Each scene shows the same named points in several views. A view is turned or mirrored, and shifted as a whole, has a little noise and may leave points out.
(in the rows, 128 means zero)

Scene 1
View 1
Modan: [165  94  43 144  99 101 186 180 126 124  89 121 115 119 120 117 108 138
 113 135  84 110 106 137 131 176 129 151 118 109 110 113 181 101 121 142
 140 178 124 165  77 123 106 165 153 193  81 149 125 131 160 133 116  91]
mevup: [155  82  63 135 101 117 164 151 127 128 105 132 124 119 111 109 105 139
 122 137  81 132 121 128 123 170 145 140 109 115  82 124 165 106 121 160
 126 174 101 143  75 136 119 145 119 171  96 135 108 109 144 151 137 127]
Bozip: [ 86 163 113 149 185  64  81 131 162 131 100 150  98 111 106 114 178 127
 116 126 115 140 110 142 175 113 150 101 147 125 163 112 108 141  70 118
 161 131  94 175  83 122 117 104 121 143 181 144 104 106 155 124 199  97]
ladin: [161  73  62 143 119 118 195 183 113 110 106 124 116 114 126 107 102 123
  86 139  98 122 117 131 115 185 137 137  97 115 101 103 184  96 126 164
 124 180 112 150  83 144 106 158 134 181  79 145 123 133 141 139 120 115]
ganu: [100 123  94 130 143  81  79  98 136 146 139 134 101  93  91 101 136 141
 132 116  81 153 106 104 133 151 157  91 113 136 104 150 104 125  96 156
 122 160  64 136  70 156 122  95  87 139 171 116  59  91 153 132 187 129]
Tozu: [156  82  64 185 113 116 167 207  84 101 102 146 138 126 123  93 117 128
  63 141 133 119 130 136 138 138 129 153  74 119 126  96 178  84 109 169
 117 178 127 153  94 133  89 132 128 162 106 158  85 127 128 115 109 121]
mazu: [119 101  84 141 168  93 143 151 149 132 110 116 148 127 132  83 129 132
 108 150 105 127 127 122 151 152 151 117 123 113 105  83 177 131  82 155
 126 173 108 163  90 139 102 149 125 181 103 148 134 134 187 174 170 125]
foso: [142  79 114 153 201 129 216 215 134  78  80 144 137 131 150 107 119  75
  25 164 141 133 137 154 129 164 138 137 102 111 135  26 189 106 103 173
 139 150 121 165 104 143 107 168 145 169  59 168 186 165 117 182 143 121]
Ved: [127 102  67 147 166  72 156 171 122 111 114 117  73  91 120 108 154 129
  95 119 106 107  92 138 139 173 139  96 110 129 147 109 164 112 112 121
 137 173 111 167  75 127  90 134 143 188 124 144 104 128 165  76 149  69]
Sona: [137  91 101 138 204  98 186 189 152  84  81 140  90 116 140 116 159  99
  73 147 136 119 118 165 148 158 151 111 123 112 151  62 179 121 105 120
 156 152 122 172  79 115 103 153 152 180  93 157 167 133 136 117 164  87]
doziv: [149 101  50 152  65 116 148 161  89 132 145 134 105 103 111 113 109 146
 114 112  93 143 118 116 124 161 134 147 101 140 109 162 153  82 128 174
 119 170 100 137  96 152 119 120 105 140 139 128  51 101 129 130 103 136]
liden: [149  77 103 157 132 133 140 162 130 109  76 169 161 146 112 100 117 124
  91 167 122 141 155 144 138 119 160 153  92  99  88  85 152 106  99 169
 129 163 102 140  75 125 115 130 104 146 101 146 117  99 111 167 167 155]
roda: [137 122  66 180 120  95 152 201 105 108 107 144 110 122 130 108 150 136
  85 126 139 117 121 149 166 125 127 150 112 123 161 110 171  98  99 139
 146 157 136 170 102 118  94 128 140 161 135 159  91 119 139 107 117 102]
Kavu: [ 99 114  92 147 183  68 102 133 129 129 136 120 105  96 111  83 151 133
 102 121 107 130 106 112 144 153 152  80 107 135 129 115 139 127  86 146
 122 170  88 152  78 151  98 107 108 162 155 136  81 121 173 114 181 108]
Migiz: [166 100  61 127  56 125 156 134 137 137  77 148 126 128  90 138  75 139
 141 137  50 143 113 132 109 171 135 167 117 104  66 147 122 101 130 164
 139 160  85 140  65 134 143 151 121 154  94 127 107  99 115 164 132 127]
larof: [110  81 137 122 203 128 144 136 136 102 139 149 110 100 118 100 129  87
  60 141 122 173 136 123 108 164 169  89  96 139 100  90 134 113 109 186
 115 144  65 123  90 176 129 114  77 121 127 123 117 120 102 177 190 165]
nus: [127  97 101 138 128 136 141 143 122 127 143 144 141 125 127  97 123 127
  96 140 123 170 152 122 135 141 160 134 114 135  96 115 158 104 101 192
 122 151  88 130 109 160 125 125  83 122 130 128 100 106 122 204 149 185]
mibuz: [144 114  68 168  73 121 131 161 103 135 114 150 145 130 111 106 106 145
 109 131 103 145 135 127 141 129 135 168 105 123 106 137 142  93 106 180
 126 158 105 144 100 143 118 122 105 135 134 141  70 105 126 163 119 149]
rez: [139  86  92 166 136 106 114 150 130 129  56 150 189 146  93  83  80 128
  87 170  85 123 130 116 123 133 138 148  70  86  64  72 132 116  81 178
 109 187  94 147  63 137 102 134 118 175  87 155 108 132 147 162 172 128]
rovo: [105 126 120 154 154 119 124 156 129 124 133 149 151 125 133  94 131 114
  76 141 131 168 147 124 149 123 149 135 121 135 126  96 143 116  81 190
 128 137  91 148 123 164 122 120  93 118 143 142 112 127 128 209 159 168]
paniz: [145 128  82 133  89 109 133 133 152 134  65 160 120 129  91 141 106 131
 136 140  67 143 113 148 129 143 134 161 134 104  99 132 109 115 111 146
 157 143  89 158  70 122 140 139 127 147 116 139 118  98 116 159 156 114]
kigo: [139 125  55 172  55 102 100 146  98 149 124 146 135 123  99 101 119 165
 134 119  95 137 126 119 148 122 132 159 103 128 111 164 130  97 100 167
 126 168 103 147  89 133 114 106 103 140 160 134  39  89 140 129 122 136]
View 2
Modan: [143 132 126 112 148 151  99 102 129 200 133 118 155 111 158 181 129 102
 113 136 111 143 164 140  63 138 119 136 139 118 159 130 100 126 106 143
 181 105 127 106 237 142  99 124 118 103 114 145  61 136 106 146 121 109]
Migiz: [147  76  85 141 140 131 116 121 126 214 144  96 180 106 155 202 120 109
  83 136 149 126 160 107 111 182 109 154 163 116 140 119 108 131 131 210
 144  80 127  89 252 106  97  88 153 114 110 137  78 140 136 108 155  94]
paniz: [126  93  97 137 117 115 129  92 123 185 128 112 161 110 170 199 106 108
  93 145 138 142 159 106  97 192 126 171 168 133 145 107 102 126 140 199
 143  79 117 106 225  83 112  85 125  94 143 137  71 130 162 108 163 105]
mazu: [ 88 157 117 123 127 139 132  72 159 156 113 103 150 143 163 165 100  93
 123 148 110 134 157 118  89 148 119 151 145 144 155  97  91 120  96 152
 152 114 149 143 162 110 161 135 150 126 133 139  75 141 103 159 119 118]
Bozip: [ 80 153 128 109 105  78 142  63 116 103  92 144 123 137 192 175 100 107
 109 165 107 154 123 120  84 160 173 214 174 149 164  81 118 141 124 165
 128 101 155 150 145  50 181 102  86  97 203 136  75 115 200 118 144 137]
nus: [112  89  88 152 109 131 153 129 153 175 114  85 146 175 136 170 104  89
 120 153 119 143 125 120 160 155 118 157 144 138  84 104  98 126 120 167
 107 122 171 109 180  90 166 114 179 148 151 125  84 158 138 120 120 109]
Ved: [127 160 144  92 165 111 112 109 102 139 105 146 136 118 162 181 131 119
 122 137 102 141 128 159  54 114 156 174 148 121 186 115 123 134  95 120
 166 115 151 139 201 124 139 115  87 121 156 158  79 113 133 148 112 135]
foso: [116 146 135 165 120 159 184 103 144 149  87 108 105 164 130 194  86  97
 168 143  93 200 168 177 113 160 119  96 100 143 129 114  56  48 118  95
 174 113  84 150 198 135 117 130 146 125 157 164  60 118  64 188 101 107]
kigo: [131  98  90 114 116 120  80 146 146 207 134 128 183 134 166 190 119  86
  88 172 112 139 154  93 123 125 155 196 159 104 107 135 129 181 119 191
 119 113 187  80 215  88 149 105 121 103 141 115  97 147 193 109 133 136]
ladin: [144 122 117 128 157 147 122 134 130 191 120 108 150 132 138 187 125 105
 124 133 114 144 151 148  95 130 116 129 128 115 145 128  97 113 103 134
 166 112 136 116 232 144 113 120 143 133 119 150  76 134  89 155 110 112]
roda: [134 138 136 107 113 135 103 120 131 183 108 150 130 142 163 184 115  87
 129 165  80 185 154 149  83 114 164 161 131 120 117 137 106 137 118 114
 160 127 141 105 202 110 133 118  82  88 169 133  73 128 159 141 110 135]
rez: [ 91 145  90 154 127 130 124 123 173 187 118 108 195 135 157 217  73  89
 113 163 127 144 219  84 124 168 133 142 137 121 147 119  78 112 106 183
 148  91 126 146 184  96 144 103 159 127 115 153 122 117 104 181 132 128]
larof: [ 98 101  94 166 140  98 191 147 122 113  88  88 132 179 121 188  95 117
 129 135 135 138 102 146 167 165 130 160 142 139 124  85  99  93 114 159
 103 110 158 157 172  84 177  98 179 185 170 159 104 128 120 141 115 119]
rovo: [ 89 112  94 155  95 128 167 108 162 142  97 100 132 175 145 179  87  86
 135 176 101 165 132 119 163 158 140 160 134 142  92  98  91 113 123 168
 107 121 161 120 166  81 173 132 167 131 176 127  74 147 151 130 116 117]
mibuz: [131  92  89 135 111 135 109 142 151 205 126 112 165 143 152 194 108  86
 107 171 109 154 158 107 139 140 141 165 140 113  92 133 109 147 123 178
 123 112 161  83 216  99 135 111 142 112 142 121  85 147 164 122 127 121]
ganu: [ 96 114  90 115 144  78 126 123 120 125 111 117 169 136 160 181 117 116
  88 153 136 100 106  97 123 147 156 217 180 126 162  92 137 166 106 206
  99 102 198 132 171  66 185  99 138 148 158 138 109 132 184 111 139 134]
doziv: [147  83  89 118 141 130  99 164 129 198 127 116 163 137 141 185 133  99
 104 159 113 138 124 122 136 117 144 176 147 101 106 136 130 161 115 175
 118 120 189  76 234 114 138 113 138 127 139 126  87 149 168 113 117 124]
Tozu: [141 128 117 126 130 145 105 163 145 201 114 133 155 151 139 200 111  85
 131 159  91 178 178 142 115 109 153 139 115 106 105 151  97 125 107 116
 156 122 143 106 218 128 128 118 114 117 142 143  98 127 121 167 101 135]
View 3
rovo: [125 148 172 133 109 125 153 122 202 130 105 109 116  87 117 162 163 164
 136 114 102 143 128 144 151  92 133 133  86 129 179 167 136 118  83  95
 171 156 118  94 175 112 100 124  96 143 121 152 138 150 135 151 151 113]
mevup: [165 179 146  73 171 149  99 143 155 143 130 117 127 107 141 153 115 148
 116  86 124 163 161 141 127 130 128 101 115 106 128 108  94  98 134 100
 148 136 137 131 171 106 119 118 143 116 123 156 114 145 132 136 109 108]
larof: [ 93 145 167 128 116 114 110 160 159 130 102 103 109 126 140 179 141 164
 103 123 123 135  82 184 180  83 113 111 108 127 182 155 142 104  82  97
 147 145 165 111 181  78  87 139 113 160 117 168 125 141 126 115 175  78]
liden: [156 171 156 112 141 149 125 128 186 116 106 106 144  86 184 170 125 161
 113  87 143 140 133 146 140  93 118 109 119 105 167 134 118 103 149  94
 161 144 117 100 174  91 116  97 125 129 129 182 154 135 140 142 152 148]
mazu: [154 151 147 114 156 120  96 119 176 145 126  84 140 124 121 158 124 175
 128  92 116 145 124 142 110 106 127 121  95 106 116 148 110  96 122  93
 169 176 121 119 142 123 112 156 147 122 125 139 102 114 119 168 144 142]
mibuz: [169 183 158  85 139 166 146 135 182 134 124 138 125  89 133 151 149 138
 145  78 100 164 186 115 142 123 139 129 108 118 162 134 108 119 133 110
 160 131 129 105 191 104 120  88 108 118 130 163 137 161 145 143  97 104]
Kavu: [123 146 141 117 133 148 119 139 131 152 144 100 138 181 105 171 157 155
 138  89  84 144 133 134 167 109 125 144 123 140 130 188 112 117 125 117
 166 175 177  93 139 108 104 169 137 131 129 143  81 102 118 151 131 101]
Sona: [101 160 150 145 174 125 127 133 148 110 107  89 142 128 132 149 116 167
  68 137 153 144 136 146 115  98 111  95 128 132  83 134 114  83 156 128
 154 145 134 100 122 138  75 127 175 129 108 115 110  59  94 128 189 175]
foso: [128 174 179 155 160  80 120 152 195 100  66  75 126  81 142 141 123 198
  74 120 173 145 119 162  80  75 118  99  96 101 102 115 149  71 126 129
 162 131 105 124 166 134  60  88 161 132 107 118 144  81  95 119 210 159]
kigo: [174 182 143  71 138 195 154 130 156 147 148 147 135 118 125 156 159 124
 161  65  78 166 205  96 164 136 143 141 121 130 158 151  91 133 149 110
 163 137 148  92 182 105 133 102 110 111 139 165 122 159 149 152  71  98]
Modan: [170 193 142  77 193 141 106 143 154 135 128 108 133 111 125 137 110 156
 106  88 134 174 187 124  94 135 127 100 118 108  81  96  88  88 149 121
 152 127 128 136 155 134 103 106 171 104 119 123 102 114 111 133 110 135]
doziv: [156 183 157  66 151 170 136 155 146 149 129 148 106 118 112 144 142 119
 135  73  86 179 193 119 145 142 138 128 113 125 150 120 101 116 139 127
 146 116 165 118 198 105 122  95 110 117 118 151 113 155 136 125  85  67]
ganu: [124 152 132  82 124 174 120 139 125 155 162 116 137 169 118 188 157 139
 151 101  76 145 140 142 211 120 126 133 131 149 160 184  94 130  97  90
 154 166 183  93 147  88 114 174 121 140 145 170  85 153 141 145  96  81]
Tozu: [166 189 165 112 153 148 143 157 161 126  95 122 127 116 139 138 143 150
 115  55 122 165 176 109 100 108 126 132 112 105 125 128 127  98 185 150
 165 122 143 109 193 111 106  64 133 110 112 139 136  95 115 130 140 120]
nus: [134 147 169 106 126 137 129 126 191 141 110 124 104  86 133 158 139 143
 126 106 104 150 127 151 150 108 133 121  89 116 192 136 121 111 106  89
 157 147 130 111 194  97 121 122  90 138 113 168 136 168 142 146 139  95]
rez: [206 193 143  99 140 136  94 150 176 125 119  77 163 118 180 185 135 192
 149  44 142 137 128 136 129  83 114 125 116  85 133 151 120  98 127  91
 174 159 120 117 166  88 106 108 151 116 157 183 141 133 140 150 132 136]
Migiz: [178 207 135  44 175 167 105 151 159 129 144 121 135  82 159 167 113 146
 125  99 137 164 186 143 154 137 125  81 131 113 131  90  77 107 103  80
 139 117 128 132 171 101 109 101 148 117 148 172 128 190 153 115  74 106]
paniz: [155 195 132  72 163 171 133 131 162 116 151 113 152  85 155 178 128 153
 126 124 134 151 184 139 172 126 126  90 141 136 124 124  80 117  98  79
 146 135 121 103 138 115  98 118 152 125 153 164 126 168 146 126  93 143]
View 4
rez: [103 114 161 113 116 133  75  75 198 121  90 128 138  81  93 139 144 145
 111 140 134 121 148 134 108 172  78 113 126 158 133 147 150 137 152 122
 102  50 120 164 104  79 143 181 129 116  80 173 125 142 112 143 184  96]
doziv: [126 130 124 117 117 198 128 123 160  94 109 144 170 146 162 130 123  77
 145 135 159 147 165 114 120 167  81 130 110 151 117 118 120  43 115 119
 139 122 134  79 127 114 136 127 136 127  96 154 124  96 114 112 145  80]
ganu: [164 128 158 170  91 158 137 113 160  79 125 175 157  88 192  95 119 112
 109 125 152 119 145 141 121 135 155 132 133 119  99  99  92  63 135 143
  77 114 154 117 109  86  99 147 146  88 117 152 126 143 100 129 168 140]
Migiz: [109 132 111 113  86 132  93 110 178 116 106 110 153 143 125 129 131 117
 139 135 144 111 151 135 115 147  81  85  83 177  64  97 108  99 112 134
 174 117 119 109 115  84 125 137 124  96  81 190 121  84  96 131 163  61]
Kavu: [149 119 161 164 113 150 125 115 144  99 121 167 143  95 180 119 114 112
  86 135 139 136 132 129 100 161 153 147 176 106 144 145 108  77 136 150
  90  91 160 123 109 104 117 151 143 125 116 130 124 153 115 148 162 155]
mazu: [128 113 135 141 111 107  79  94 163 115  93 128 131 106 121 154 100 130
  62 139 141 143 144 125  79 161 127 139 172 113 157 164 136 106 129 115
 132  78 142 136 113  89 120 159 113 128  88 162 131 128 103 169 163 121]
Bozip: [153 110 172 205 103 116 120 154 131  80 149 166 128 112 170 147 123 149
  29 142 107 133 106 104 109 129 179 164 175 102 100 106 107  86 154 154
 100  82 176 159 122 108 129 124 138  93 134 128 117 125 115 128 173 149]
foso: [ 96 126 134 102 124 133  82  79 167 158 113  80 111 167  77 235 102 131
  42 143  72 212 113 120  89 169 105 102 176 115 149 209 152 167 112  98
 137  83 111 150 123  86 163 173  99 193  99 104 114 121 136 169 174  83]
Tozu: [ 95 109 147  97 142 183 104 112 151 121  99 127 152 146 120 175 138  93
 119 148 123 161 142 100 105 194  63 141 148 160 160 171 154  91 130 115
 130  76 135 111 123 117 174 139 126 165  95 129 123 108 136 115 159  81]
Sona: [106 107 145 132 114 101  99 113 114 146 128 105 115 159 126 202 113 128
  47 139  77 164  88 114  77 168 136 131 206 128 137 184 117 151 115 145
 149  87 151 132 122  92 151 136 113 167 119  96 122 114 128 157 168 126]
mibuz: [125 118 134 129 116 178 111 118 180  80 101 138 158 132 129 153 130 104
 113 138 149 149 166 103 125 155  76 140 106 154 114 113 145  58 135  97
 122 100 133 117 128 105 148 135 127 114  92 169 124  95 112 106 158  68]
liden: [121 100 155 116 102 131  98  76 174 105  94 115 140 116 104 186 131 132
  95 126 111 152 141 119 115 150  81 132 135 173 110 139 147 128 134  87
  92  84 127 144 127  62 152 155 103 125 102 156 137 109 115 112 179  81]
rovo: [157 132 149 157 106 166 112  95 197  77 114 140 140 125 127 188  98 130
  50 129 126 197 158 113 127 127 123 140 133  98 120 131 151  79 136  66
  76 107 127 152 130  84 133 161 112 124 112 146 121 121 114 130 173  87]
kigo: [129 114 144 141 118 181 118 140 164  66 105 163 169 119 154 119 142  97
 131 144 163 117 166 101 124 162  85 158 105 160 115  94 134  33 144 121
 121  94 150 108 126 118 145 121 142  95  98 175 125  93 112  92 153  87]
roda: [107 103 148 136 138 159 110 149 127 102 117 138 145 159 136 179 133 106
  77 152 114 154 125  81  99 179  98 169 169 141 148 153 144  72 136 134
 150  76 161 114 133 134 171 114 128 148 110 122 117  92 135 114 151 100]
ladin: [ 97 127 114  86 118 155  96  90 158 147 100 101 147 153 121 159 114  91
 125 139 132 152 141 132  88 186  83  97 144 147 141 175 123 111  99 129
 166 104 122  95 114  97 137 155 121 163  81 141 121 111 116 155 153  85]
Ved: [112 114 142 136 126 141 116 136 109 135 128 139 137 141 167 140 121  97
  95 147 117 130 104 116  80 186 139 133 193 126 150 168  98  97 115 179
 157  89 162  97 112 125 138 126 142 151 112 109 116 125 124 153 151 145]
larof: [164 137 152 132  79 167 140  52 184 113 125 125 140 115 161 170  92 115
  91 108 111 196 140 161 131 129 142  92 146 107 101 150 105 125 109  87
  43 142 112 126 112  45 104 182 115 147 124 113 127 156 112 148 184 115]
nus: [157 122 133 134  96 163 117  78 190  80 100 129 150 124 135 175  97 112
  88 120 141 183 171 125 121 134 103 132 123 127 117 130 139  77 121  60
  83 129 122 119 128  70 123 156 104 125 103 159 135 111 104 125 166  79]
paniz: [117 126 130 145  89 117  93 129 166 104 126 121 142 140 125 144 136 140
  91 140 125 113 129 121 115 134 110 109 106 161  60  91 108 107 127 144
 158 102 134 137 118  94 135 129 126  87  98 173 115  88 102 124 172  77]
mevup: [115 119 118 111 102 136  97  97 163 121  94 117 151 134 131 141 117 107
 121 132 145 130 148 131  96 167  91 113 129 158 118 139 117  98 112 125
 154 108 130 101 116  89 125 144 118 126  87 168 130 101 103 143 156  87]
View 5
nus: [117 142  90 106 128 113 150 172 129 133 127 120 168 174 128  84 164 101
 139  94  79 167  76 145 158 114 146 134  78 127 116 165 132 122 137 108
  98 110 126 132 164 142  83 100 138 116 138 126  96 113 135  83 161 140]
doziv: [ 92 193  82 109 124 112 127 118 114 125 143 115 140 147 133  90 141 123
 142  86 130 144  96 123 162 151 155 120  87 140  52 121 149 119 104 110
  97  33 127 129 130 123 114 106 109 124 123 118  94 124  98 100 143 160]
Migiz: [ 71 167  82 151 130  98 173 143 146 132 106 130 171 134 173 117 142 128
 184 115 117 139 109  87 191 126 194 109  85 164 102 100 152 131 102  90
 115  63 134 141 141 173 114 139  86  98 121 112 107 160 101 120 118 133]
Tozu: [118 176  99 100 106 103 132 126 112 147 168 143 175 147 115  85 173 137
 124 125 130 108 115 149 164 138 186 124 117 112  88  93 140 144 123 105
  64  91 141 135  77  94 112 111 162 113 137  79  89 103 126  89 119 179]
rovo: [147 136 115 100 127 112 147 166 159 124 130 113 170 186 144  82 169 108
 104  96  92 165  67 138 143 106 155 136  70 112 133 179 110 133 145 106
 110 129 116 134 144 126  81  95 164 122 135 114  98  93 138  84 169 133]
foso: [164 158 105 121 103 105 129 179 140 179 151 143 204 184 125  95 192 109
 107 184 117 141 131 178 169 116 208 125 124 105 217  99 129 170 147  87
  66 183 129 154  72 139 119 147 197 150 139  59 100 129 171 101 143 161]
rez: [103 122 124 145 131 110 199 152 117 132 132 156 215 133 151  86 183 125
 121 128 104 117  87 101 168 102 190 145  88 145 118 104 124 166 106  81
  94 145 128 133 112 146  65 113 169  71 118  87  95 125  99  90  82 150]
mevup: [100 166  94 138 132 121 139 146 104 141 121 133 172 143 141 100 165 126
 156 120 124 137 104 117 168 123 166 120 104 153 109  99 144 129 104  96
  91  92 130 136 123 154 106 137 114 113 112 104 100 137 112 115 120 145]
Modan: [117 182 104 147 123 122 106 133 113 143 125 143 166 145 146 112 178 144
 148 138 156 117 131 126 168 129 188 114 124 149 117  62 143 134 102  83
  84  91 133 153  77 139 122 161 111 126 103  75 106 128 116 131 115 140]
Kavu: [147 164 139 119 161 151 117 126  97 106 146 108 168 146 142  67 177 118
  91  97 158 159  57  86 116 103 105 137  89 135 115 140  94 146  92 117
 114 118 102 104 132 121  84 118 148 136  99 121  98 100 100 138 134 152]
mazu: [146 138 134 138 140 145 118 161 104 131 115 138 186 162 143  89 199 128
 115 124 125 139  87 125 137  95 147 138 106 145 144 111 109 137 108  85
  93 151 118 141 111 145  76 144 141 121  97  92 105 101 125 120 125 123]
ladin: [112 184  86 135 116 121 118 143  96 157 138 140 173 150 126  94 171 121
 136 145 132 133 123 147 169 140 180 127 119 141 126  79 154 144 107  91
  73 103 127 148  94 147 116 145 134 136 117  82  99 141 121 113 122 159]
Bozip: [175 148 171 112 167 129 125 121 171  90 140  94 171 147 186  88 180 145
 109  98 184 146  51  45 111  70 116 104  85 115 154 159  60 142 120 125
 147 128 114  92 120  94 100 127 144 134 109 124 105  81 124 163 156 138]
roda: [149 178 125  97 123 111 100 116 141 126 162 127 157 153 138  96 179 157
 125 115 166 103 109 124 144 119 166 105 120 104 101 103 111 130 133 113
  91  88 140 127  68  74 126 126 144 124 128  85  93  81 136 118 141 161]
Ved: [147 200 127 126 146 141  88 109  95 129 160 113 167 136 139  84 179 136
 108 138 199 134 103  96 133 119 133 114 125 130 135  84 110 153  91 115
  95 104 118 112  80 113 128 150 144 157 101  94  98 117 115 162 127 171]
liden: [113 128 108 114 127  98 186 170 131 144 137 144 198 144 137  92 181 127
 162 126  95 124  93 121 171  94 176 121  98 123 137 131 127 139 141 108
  91 140 148 121 129 128  94 117 151  87 149 108  90 117 138  91 123 158]
ganu: [118 163 130 124 171 139 151 123 113  94 137  95 164 131 163  72 152 113
 117  76 149 174  42  55 129 105 100 129  66 146  98 163 101 141  85 124
 136  87 103  92 170 136  83 105 125 125 105 147  95 122  83 137 141 152]
larof: [130 158  94 109 144 120 168 172 113 144 151 103 189 166 127  64 158  72
 111 127 102 201  63 125 148 111 131 137  73 121 180 177 123 158 123 126
 105 152 107 104 174 158  95 104 178 152 143 137  90 151 134 108 163 176]
kigo: [ 95 165 110 105 134 107 148 110 136 101 135 122 148 137 151  92 151 149
 144  63 132 118  76  91 155 126 153 119  79 135  30 131 126 114 110 108
 113  38 132 121 128 102  95  95 106  89 122 122  95  93  93 100 129 145]
Sona: [173 173 130 122 135 124 104 148 124 155 154 124 190 151 140  95 197 134
 131 171 175 129 117 120 145  92 160 105 135 114 209  90 103 154 130 112
  86 165 132 121  74 117 134 168 165 158 124  82  99 119 162 156 141 166]

Which points are out of place in each view (at most two, in the order of its rows)? Write - if all are in place.
view 1: -
view 2: doziv
view 3: -
view 4: ladin, larof
view 5: Kavu
